Each scene shows the same named points in several views. A view is turned or mirrored, and shifted as a whole, has a little noise and may leave points out.
(in the rows, 100 means zero)

Scene 1
View 1
K160: |  96 |  99 |  86 |  95 | 102 | 111 |  94 | 109 | 116 |  95 |  98 | 101 | 106 |  99 |  98 | 116 | 107 | 133 |  93 | 109 | 107 | 110 | 103 | 100 |  80 | 116 |  90 | 102 | 110 |  84 | 109 | 100 | 105 | 101 | 117 | 109 | 115 | 103 | 100 | 102 |  97 |
K905: |  96 | 104 |  89 |  86 | 107 |  99 | 105 | 106 | 124 | 103 |  98 | 104 |  95 |  96 | 123 |  94 |  90 | 107 | 108 | 109 | 109 | 123 |  83 | 111 |  91 |  97 | 104 |  97 |  94 |  90 | 119 |  81 |  79 | 109 | 108 |  84 |  97 |  92 | 108 |  91 |  98 |
K876: |  94 | 112 |  97 |  88 | 106 |  92 | 108 | 105 | 111 | 100 |  85 | 100 | 109 | 111 | 111 | 103 | 104 | 102 | 103 | 110 | 110 | 122 |  94 | 102 |  92 | 115 |  88 |  88 |  93 |  96 | 106 | 119 |  81 |  95 | 120 |  98 | 105 | 100 | 105 |  99 | 105 |
K988: | 101 |  68 |  78 | 101 | 110 | 125 |  92 | 111 | 113 |  98 | 104 | 108 |  92 |  93 | 118 | 118 | 101 | 133 |  75 | 107 | 103 | 107 |  94 |  92 |  70 | 104 |  96 | 105 | 112 |  68 | 122 |  86 | 105 | 122 | 105 | 110 | 108 | 108 | 110 |  99 | 107 |
K280: |  93 | 131 |  91 |  96 | 115 |  84 | 105 | 107 | 126 | 104 |  72 | 103 | 106 | 104 | 129 |  94 |  94 |  99 | 119 | 120 | 100 | 124 |  76 | 120 |  82 |  96 |  99 |  94 |  88 |  77 | 116 |  89 |  64 |  98 | 111 |  72 | 107 |  80 | 115 |  89 | 102 |
K524: |  95 | 100 |  88 | 101 | 115 | 105 |  95 | 110 | 127 |  99 |  85 | 106 | 103 |  98 | 122 | 106 | 103 | 124 | 105 | 118 |  96 | 114 |  87 | 113 |  67 |  93 |  99 | 107 | 104 |  69 | 123 |  80 |  85 | 106 | 107 |  87 | 114 |  91 | 109 |  93 |  98 |
K364: |  96 | 109 |  85 |  97 | 103 | 108 |  92 | 112 | 121 |  96 |  92 | 101 | 105 |  99 | 104 | 115 | 107 | 132 |  98 | 112 | 102 | 110 |  98 | 106 |  77 | 114 |  92 | 102 | 111 |  77 | 109 |  93 |  99 | 100 | 113 | 101 | 120 |  98 | 104 | 101 |  97 |
K971: |  96 |  91 |  99 |  85 | 105 | 101 | 107 | 106 | 121 | 100 |  99 | 103 | 101 | 102 | 113 |  99 | 101 | 114 | 101 | 111 | 112 | 120 |  99 | 106 |  87 |  99 |  95 | 100 |  96 |  97 | 120 |  97 |  87 | 104 | 116 |  96 | 103 | 101 | 100 |  95 |  93 |
K212: |  99 |  86 |  79 |  89 | 104 | 114 | 102 | 107 | 113 | 100 | 109 | 104 |  92 |  96 | 113 | 108 |  93 | 119 |  88 | 102 | 111 | 116 |  92 |  96 |  90 | 108 | 100 |  99 | 104 |  87 | 114 |  89 |  95 | 117 | 110 | 103 | 100 | 106 | 108 |  96 | 104 |
K491: |  97 | 100 |  90 |  90 | 107 | 103 | 104 | 107 | 114 | 101 |  93 | 103 | 101 | 104 | 116 | 105 |  97 | 112 |  96 | 111 | 108 | 119 |  91 | 102 |  87 | 108 |  95 |  95 |  97 |  88 | 112 | 101 |  87 | 104 | 114 |  98 | 104 | 100 | 107 |  97 | 104 |
K575: |  97 |  93 |  91 |  88 | 102 | 110 |  97 | 109 | 121 |  97 | 104 | 102 | 102 |  97 | 106 | 108 | 102 | 128 |  98 | 110 | 109 | 115 | 101 | 102 |  84 | 107 |  95 | 103 | 106 |  91 | 114 |  91 | 100 | 106 | 113 | 103 | 109 | 104 |  99 |  99 |  93 |
K682: |  92 | 111 | 102 |  89 | 103 |  94 | 106 | 104 | 118 |  96 |  87 | 100 | 112 | 110 | 105 | 104 | 109 | 113 | 106 | 112 | 109 | 119 | 103 | 107 |  87 | 111 |  88 |  95 |  96 |  97 | 110 | 113 |  88 |  92 | 120 |  97 | 111 |  99 |  99 |  98 |  95 |
K244: |  93 | 105 | 105 |  83 | 104 |  98 | 102 | 105 | 130 |  97 |  94 | 100 | 110 | 102 | 104 |  99 | 107 | 125 | 114 | 113 | 106 | 118 | 105 | 113 |  83 | 100 |  93 | 106 | 101 |  98 | 119 |  91 |  90 |  93 | 115 |  91 | 111 |  96 |  93 |  96 |  80 |
K663: |  93 | 102 | 101 |  93 | 112 |  98 | 102 | 106 | 127 |  99 |  86 | 105 | 105 | 103 | 115 | 101 | 105 | 121 | 109 | 117 | 102 | 117 |  97 | 112 |  76 |  93 |  94 | 105 |  99 |  85 | 123 |  91 |  83 |  99 | 110 |  87 | 109 |  91 | 102 |  94 |  91 |
View 2
K524: | 127 | 107 |  99 | 113 | 107 | 100 |  89 | 110 | 108 |  96 |  78 |  87 |  92 |  82 | 115 | 107 |  93 |  81 | 110 | 105 |  88 |  80 | 111 | 106 | 113 | 109 |  93 | 118 |  69 |  98 | 100 | 121 | 107 |  82 | 118 |  99 | 107 | 106 |  89 | 100 | 118 |
K905: | 108 | 113 | 104 | 115 | 104 |  86 |  95 |  97 | 107 |  89 |  96 |  86 |  81 |  83 | 111 | 120 |  86 |  85 | 113 | 106 |  92 |  76 | 111 | 107 | 104 | 101 |  89 | 116 |  78 |  95 |  90 | 109 | 124 |  85 | 113 | 101 |  98 | 120 | 111 | 103 | 108 |
K663: | 110 | 110 |  90 | 118 | 102 |  95 |  90 | 111 | 107 | 103 |  90 |  90 |  96 |  88 | 109 | 108 |  95 |  92 | 105 | 105 |  85 |  81 | 113 | 112 | 112 | 101 |  96 | 119 |  79 |  98 |  94 | 116 | 112 |  83 | 115 |  99 | 107 | 104 |  93 | 104 | 120 |
K364: | 124 |  94 |  93 | 103 | 106 |  97 |  89 | 112 |  98 |  93 |  80 |  88 |  90 |  88 | 115 | 101 | 103 |  89 |  87 | 105 |  84 |  84 | 105 | 111 | 101 | 109 | 101 | 103 |  84 | 111 |  92 | 119 |  93 |  81 | 116 | 104 | 113 |  91 |  83 | 104 | 119 |
K988: | 141 |  91 | 107 |  96 | 100 | 103 | 107 | 109 | 107 |  87 |  63 |  73 |  84 |  79 | 134 |  85 |  73 |  85 |  89 |  99 |  99 |  97 | 107 | 105 | 103 | 124 | 102 | 103 |  87 | 112 |  91 | 108 | 107 |  79 | 109 |  91 | 107 |  99 |  81 |  99 |  95 |
K575: | 115 |  96 |  96 | 106 |  98 |  89 |  96 | 108 | 101 |  97 |  87 |  85 |  87 |  88 | 115 |  97 |  94 |  97 |  84 | 102 |  86 |  87 | 109 | 111 |  99 | 108 | 103 | 103 |  93 | 113 |  84 | 107 | 107 |  80 | 107 | 102 | 111 |  97 |  91 | 108 | 108 |
K876: |  92 |  96 |  84 | 105 |  97 |  97 |  98 | 114 |  88 |  94 | 107 |  99 |  96 |  96 | 113 | 116 |  96 |  94 |  94 | 101 |  93 |  81 |  98 | 116 |  99 |  93 | 108 | 101 | 104 |  94 |  98 | 125 |  98 |  99 | 116 | 101 | 109 |  97 | 101 | 103 | 114 |
K971: | 104 | 104 |  93 | 113 |  96 |  87 | 100 | 107 | 104 | 101 |  95 |  90 |  91 |  89 | 115 | 105 |  89 |  97 |  92 |  99 |  90 |  85 | 110 | 116 | 104 |  98 | 102 | 108 |  94 | 103 |  87 | 108 | 116 |  86 | 109 |  99 | 104 | 106 |  99 | 105 | 108 |
K491: | 109 |  98 |  95 | 105 |  99 |  96 | 100 | 109 |  96 |  91 |  95 |  90 |  89 |  88 | 119 | 108 |  89 |  90 |  96 | 102 |  95 |  85 | 103 | 112 |  99 | 101 | 102 | 103 |  94 |  99 |  94 | 116 | 105 |  91 | 113 |  98 | 105 | 103 |  99 | 101 | 107 |
K212: | 118 |  93 | 107 |  99 |  98 |  94 | 105 | 103 | 101 |  85 |  85 |  80 |  81 |  84 | 124 |  99 |  83 |  92 |  89 |  99 |  98 |  89 | 102 | 107 |  94 | 110 | 101 |  97 |  95 | 110 |  84 | 106 | 111 |  83 | 109 |  98 | 103 | 106 |  97 | 104 |  96 |
K682: |  95 |  98 |  81 | 110 |  96 |  94 |  93 | 114 |  94 | 103 | 102 |  99 |  98 |  94 | 109 | 109 | 102 |  98 |  89 | 101 |  87 |  84 | 104 | 119 | 103 |  95 | 108 | 106 | 100 | 100 |  93 | 120 |  98 |  92 | 112 | 103 | 114 |  93 |  94 | 106 | 118 |
K160: | 119 |  89 |  92 | 100 |  98 |  94 |  96 | 111 |  99 |  98 |  80 |  85 |  91 |  90 | 118 |  93 |  97 |  96 |  77 | 101 |  86 |  91 | 103 | 113 |  97 | 111 | 107 |  98 |  94 | 116 |  88 | 115 |  93 |  79 | 108 | 102 | 114 |  89 |  81 | 105 | 111 |
K244: | 104 | 107 |  88 | 118 |  97 |  82 |  87 | 110 | 105 | 110 |  95 |  95 |  94 |  90 | 104 | 104 | 104 | 102 |  88 | 105 |  78 |  80 | 115 | 116 | 108 | 100 | 100 | 113 |  86 | 107 |  87 | 111 | 110 |  79 | 111 | 104 | 111 |  97 |  91 | 109 | 122 |
View 3
K988: |  93 | 100 |  91 |  75 | 111 |  96 | 121 |  84 | 103 |  83 |  91 |  96 |  93 |  75 | 124 | 107 | 110 |  74 | 100 | 113 |  90 |  85 |  83 |  94 |  86 | 105 | 112 |  94 |  78 |  80 |  96 | 107 |  93 |  91 | 107 | 135 |  79 |  95 | 125 |  87 | 126 |
K244: |  91 |  94 |  96 |  76 |  97 |  99 | 112 | 101 |  98 |  88 | 100 | 124 | 110 | 100 | 103 | 103 |  77 | 104 |  94 |  99 | 107 |  81 | 111 |  89 |  98 | 110 | 121 | 101 |  61 | 108 |  91 |  98 | 122 |  83 |  84 | 113 | 102 | 113 | 123 |  97 | 103 |
K160: |  95 |  89 |  95 |  67 | 112 | 101 | 118 |  94 | 110 |  87 |  94 | 120 |  96 |  96 | 112 | 100 |  99 |  86 |  94 | 110 |  93 |  82 |  95 | 101 |  97 | 107 | 105 |  85 |  60 |  95 | 103 |  96 | 111 |  84 |  90 | 122 |  93 | 107 | 127 |  95 | 121 |
K663: |  96 |  97 | 100 |  82 |  98 |  94 | 109 |  98 |  93 |  90 |  99 | 112 | 112 |  95 | 106 | 103 |  77 |  98 |  95 |  95 | 112 |  87 | 104 |  86 |  91 | 108 | 117 | 105 |  69 | 100 |  92 | 105 | 115 |  86 |  91 | 102 |  94 | 103 | 116 |  92 | 102 |
K524: |  97 |  98 | 102 |  87 | 104 |  92 | 110 |  86 |  94 |  92 |  98 | 101 | 114 |  87 | 116 | 106 |  86 |  87 |  89 |  91 | 116 |  91 |  97 |  89 |  86 | 107 | 118 | 105 |  70 |  88 |  91 | 110 | 112 |  84 |  92 | 102 |  89 |  93 | 115 |  82 | 107 |
K682: |  95 |  90 | 105 |  74 |  99 |  98 | 109 | 104 | 105 |  91 | 102 | 128 | 101 | 106 |  97 |  99 |  79 | 103 |  98 | 108 | 102 |  84 | 107 |  94 |  99 | 109 |  95 |  87 |  67 | 107 | 101 |  98 | 115 |  82 |  87 | 101 | 104 | 111 | 116 | 107 | 102 |
K575: |  89 | 101 |  94 |  75 | 107 | 103 | 121 |  93 | 105 |  87 |  95 | 114 |  95 |  92 | 108 | 105 |  95 |  93 |  94 | 110 |  95 |  80 | 103 |  92 |  94 | 109 | 113 |  91 |  67 | 102 |  96 | 100 | 111 |  88 |  91 | 124 |  96 | 108 | 127 |  93 | 112 |
K280: |  99 | 104 | 120 |  91 |  97 |  93 | 104 |  89 |  94 |  97 | 106 | 100 | 118 |  98 |  99 | 102 |  72 | 104 |  83 |  87 | 126 | 101 | 114 |  87 |  87 | 115 | 102 | 100 |  75 |  99 |  92 | 113 | 112 |  83 |  84 |  65 | 112 |  93 | 101 |  84 |  87 |
K212: |  89 | 110 |  99 |  78 | 106 | 102 | 126 |  90 | 108 |  88 |  93 |  98 |  90 |  84 | 109 | 108 | 104 |  93 |  92 | 118 |  91 |  85 | 101 |  92 |  89 | 111 | 106 |  90 |  81 |  98 |  92 | 105 | 100 |  96 |  98 | 122 |  99 | 103 | 123 |  92 | 111 |
K364: |  96 |  90 |  94 |  75 | 112 | 101 | 117 |  88 | 106 |  90 |  95 | 114 | 106 |  93 | 115 | 102 |  93 |  87 |  88 |  98 | 103 |  82 |  98 |  99 |  93 | 106 | 118 |  94 |  57 |  90 |  98 |  99 | 117 |  81 |  87 | 115 |  93 | 103 | 125 |  85 | 114 |
View 4
K212: |  99 | 100 | 109 | 115 | 118 |  90 |  91 | 110 | 102 |  99 |  88 |  88 |  98 |  98 |  94 | 116 | 118 | 110 | 106 |  88 | 103 | 104 |  98 |  96 | 110 |  90 | 102 |  89 | 106 | 102 | 114 |  91 |  82 |  95 |  85 |  91 |  97 |  99 |  93 | 116 |  77 |
K364: |  87 | 113 | 107 | 100 | 108 |  95 |  92 | 106 | 104 |  89 |  97 | 105 | 123 | 101 |  97 | 105 | 120 | 109 | 109 |  95 |  88 | 112 |  88 |  92 | 111 |  88 | 111 |  89 | 113 |  99 | 100 |  83 |  81 |  87 |  78 |  90 | 100 |  93 |  84 |  93 |  87 |
K682: |  91 | 105 | 101 | 111 | 100 |  96 |  83 | 103 | 107 | 108 | 102 | 106 | 116 |  96 | 106 | 113 | 110 | 109 | 115 |  96 |  98 | 110 |  76 |  96 | 125 |  91 | 106 |  84 | 116 | 104 |  99 |  94 |  87 |  90 |  94 | 108 | 107 |  85 |  85 |  94 |  87 |
K280: |  99 | 108 |  76 |  91 | 103 | 113 |  78 |  98 |  88 |  98 | 100 | 123 | 112 |  77 | 117 | 109 | 108 | 111 | 124 |  97 |  90 |  91 | 119 |  88 | 106 |  96 |  95 |  95 | 106 | 113 |  83 | 104 | 111 | 100 | 104 |  97 | 103 |  95 |  84 |  85 | 106 |
K524: |  92 | 111 |  95 |  90 | 116 | 104 |  85 | 105 |  94 |  81 |  96 | 115 | 114 |  89 | 104 | 107 | 123 | 109 | 117 |  85 |  83 | 100 | 110 |  92 |  95 |  95 | 106 |  98 | 107 | 106 |  96 |  95 |  87 |  91 |  89 |  78 | 103 | 106 |  88 |  99 |  85 |
K244: | 101 | 113 |  93 | 110 | 107 | 104 |  77 | 103 | 102 |  97 | 114 | 126 | 129 | 103 | 101 | 109 | 116 | 103 | 120 |  81 |  90 | 105 |  74 |  90 | 112 |  93 | 105 |  86 | 109 | 106 |  99 |  99 |  88 |  88 |  86 |  93 | 114 |  97 |  89 | 100 |  80 |
K575: |  95 | 107 | 108 | 113 | 113 |  92 |  87 | 107 | 106 |  96 |  99 | 103 | 116 | 104 |  95 | 112 | 118 | 106 | 110 |  86 |  94 | 110 |  81 |  94 | 112 |  89 | 108 |  86 | 109 | 102 | 109 |  92 |  80 |  90 |  81 |  90 | 105 |  98 |  91 | 109 |  77 |
K905: | 111 | 104 |  88 | 111 | 113 | 104 |  80 | 104 |  93 |  99 |  99 | 111 | 104 |  90 | 101 | 117 | 109 | 107 | 117 |  86 | 100 |  96 | 108 |  87 | 109 |  93 |  96 |  89 |  98 | 110 | 100 | 102 | 101 | 100 |  92 |  91 | 102 | 100 |  92 | 111 |  91 |
K971: | 101 | 103 |  97 | 115 | 110 |  97 |  78 | 105 | 105 | 103 | 103 | 108 | 109 |  96 | 103 | 116 | 114 | 105 | 117 |  83 |  97 | 102 |  84 |  93 | 112 |  93 | 103 |  87 | 109 | 107 | 106 | 100 |  85 |  93 |  95 |  98 | 108 |  99 |  90 | 107 |  76 |
K491: |  93 | 102 | 100 | 108 | 108 |  95 |  85 | 105 | 102 | 104 |  94 | 100 | 104 |  92 | 107 | 116 | 114 | 112 | 115 |  93 |  98 | 103 |  94 |  96 | 114 |  91 | 103 |  88 | 113 | 104 | 103 |  94 |  86 |  94 |  94 |  99 | 103 |  94 |  88 | 101 |  84 |
K876: |  91 | 102 |  95 | 108 |  99 |  96 |  81 | 101 | 104 | 113 |  98 | 106 | 109 |  86 | 116 | 115 | 108 | 112 | 118 |  99 | 101 | 104 |  83 |  98 | 125 |  89 | 103 |  86 | 120 | 104 |  95 |  98 |  91 |  90 | 104 | 114 | 106 |  84 |  82 |  88 |  88 |
View 5
K212: |  92 | 100 |  86 |  87 | 106 |  95 |  88 |  96 | 123 | 105 | 102 | 115 |  91 | 110 | 108 | 107 |  78 | 107 |  86 |  87 |  98 | 101 | 105 |  88 |  87 |  96 |  77 | 113 |  98 | 106 | 102 |  97 |  87 |  96 | 105 |  99 |  90 | 102 |  87 | 103 | 103 |
K988: | 103 | 100 |  75 |  82 | 121 |  95 |  84 |  92 | 136 |  94 | 112 | 122 |  79 | 118 | 115 | 111 |  88 | 120 |  82 |  93 |  89 | 107 | 119 |  88 |  90 |  96 |  70 | 106 |  95 | 108 |  96 |  83 |  75 |  95 | 115 |  89 |  88 | 116 |  78 | 112 | 100 |
K364: |  99 | 101 |  92 |  95 | 100 |  94 |  96 |  96 | 121 |  88 | 112 | 100 |  89 | 100 | 105 | 101 |  96 | 103 |  91 | 104 | 102 | 110 | 102 | 102 |  79 |  87 |  82 | 101 |  99 | 100 |  96 |  87 |  68 | 104 |  95 | 102 |  98 | 109 |  85 | 115 | 118 |
K280: | 106 |  93 | 111 | 104 |  89 |  97 | 116 | 110 | 103 | 118 |  84 |  71 | 111 | 102 |  96 | 113 | 109 | 111 |  64 |  82 | 114 | 112 |  87 | 110 |  76 |  93 | 119 | 100 | 100 |  98 |  87 |  82 |  88 | 101 | 103 | 108 | 109 |  95 |  95 | 108 | 120 |
K160: |  96 | 104 |  87 |  91 |  99 |  97 |  86 |  92 | 122 |  85 | 117 | 107 |  86 |  98 | 109 |  97 |  88 | 104 |  96 | 104 | 103 | 102 | 104 |  99 |  83 |  90 |  74 | 108 |  97 | 103 | 103 |  90 |  70 | 105 |  95 | 100 |  91 | 109 |  85 | 115 | 116 |
K575: |  86 | 104 |  90 |  93 |  97 |  97 |  96 |  94 | 119 |  94 | 111 | 111 |  88 | 103 | 106 | 101 |  83 | 105 |  91 | 104 | 104 | 101 | 102 |  96 |  87 |  95 |  80 | 110 |  99 | 108 | 103 |  90 |  79 |  99 |  98 | 101 |  87 | 104 |  90 | 109 | 111 |
K971: |  85 | 101 |  92 |  95 |  89 | 107 |  97 |  98 | 110 | 105 | 101 | 101 |  93 | 102 | 105 | 105 |  82 | 113 |  84 |  98 | 110 |  97 |  97 |  97 |  89 | 100 |  92 | 113 |  98 | 113 | 106 |  86 |  87 |  98 | 100 | 103 |  82 | 100 |  94 | 105 | 110 |
K682: |  94 | 103 |  95 | 100 |  80 | 110 |  88 |  99 | 107 |  94 | 108 |  89 | 100 |  89 | 105 |  96 |  89 | 103 |  91 |  94 | 115 |  99 |  92 | 110 |  81 |  91 |  98 | 112 |  97 | 106 | 108 |  90 |  77 | 109 |  93 | 104 |  90 |  98 |  97 | 114 | 121 |
K491: |  96 |  99 |  90 |  92 |  96 | 102 |  89 | 101 | 114 | 104 | 100 |  98 |  98 | 102 | 106 | 105 |  89 | 109 |  83 |  85 | 108 | 102 | 100 | 100 |  83 |  95 |  94 | 112 |  97 | 105 | 104 |  93 |  84 | 102 | 105 | 101 |  96 |  99 |  93 | 109 | 111 |
K876: |  98 |  99 |  94 |  97 |  84 | 110 |  81 | 103 | 108 | 103 | 103 |  85 | 109 |  90 | 107 |  96 |  88 | 102 |  89 |  80 | 117 |  98 |  91 | 106 |  79 |  89 | 102 | 115 |  93 | 104 | 108 | 100 |  84 | 110 |  98 | 102 |  96 |  96 | 100 | 109 | 120 |
K905: |  87 |  96 | 101 |  97 |  97 |  95 | 113 | 104 | 109 | 118 |  87 | 100 | 101 | 109 |  99 | 111 |  88 | 111 |  72 |  92 | 105 | 104 |  95 |  94 |  85 |  99 | 100 | 108 | 104 | 108 |  95 |  88 |  93 |  94 | 103 | 108 |  97 |  94 |  92 |  98 | 107 |
K524: | 106 |  97 |  94 |  97 | 105 |  96 | 112 | 101 | 117 | 104 | 102 |  96 |  90 | 111 | 103 | 118 | 104 | 119 |  69 | 100 | 101 | 111 | 103 | 103 |  85 |  95 |  96 |  97 | 100 | 104 |  89 |  70 |  75 |  98 | 107 | 101 |  97 | 110 |  82 | 112 | 112 |
K663: |  95 | 101 |  96 |  98 |  91 | 103 | 109 | 102 | 109 | 104 | 101 |  91 |  94 | 105 | 102 | 109 |  98 | 118 |  76 | 104 | 110 | 103 |  97 | 106 |  86 |  97 | 101 | 105 | 100 | 109 |  96 |  73 |  79 |  99 | 102 | 106 |  90 | 104 |  94 | 113 | 114 |

Which points are out of place in each view (at most two, in the order of its rows)? Write - if all are in place.
view 1 -> -
view 2 -> K905
view 3 -> K364
view 4 -> K682
view 5 -> -
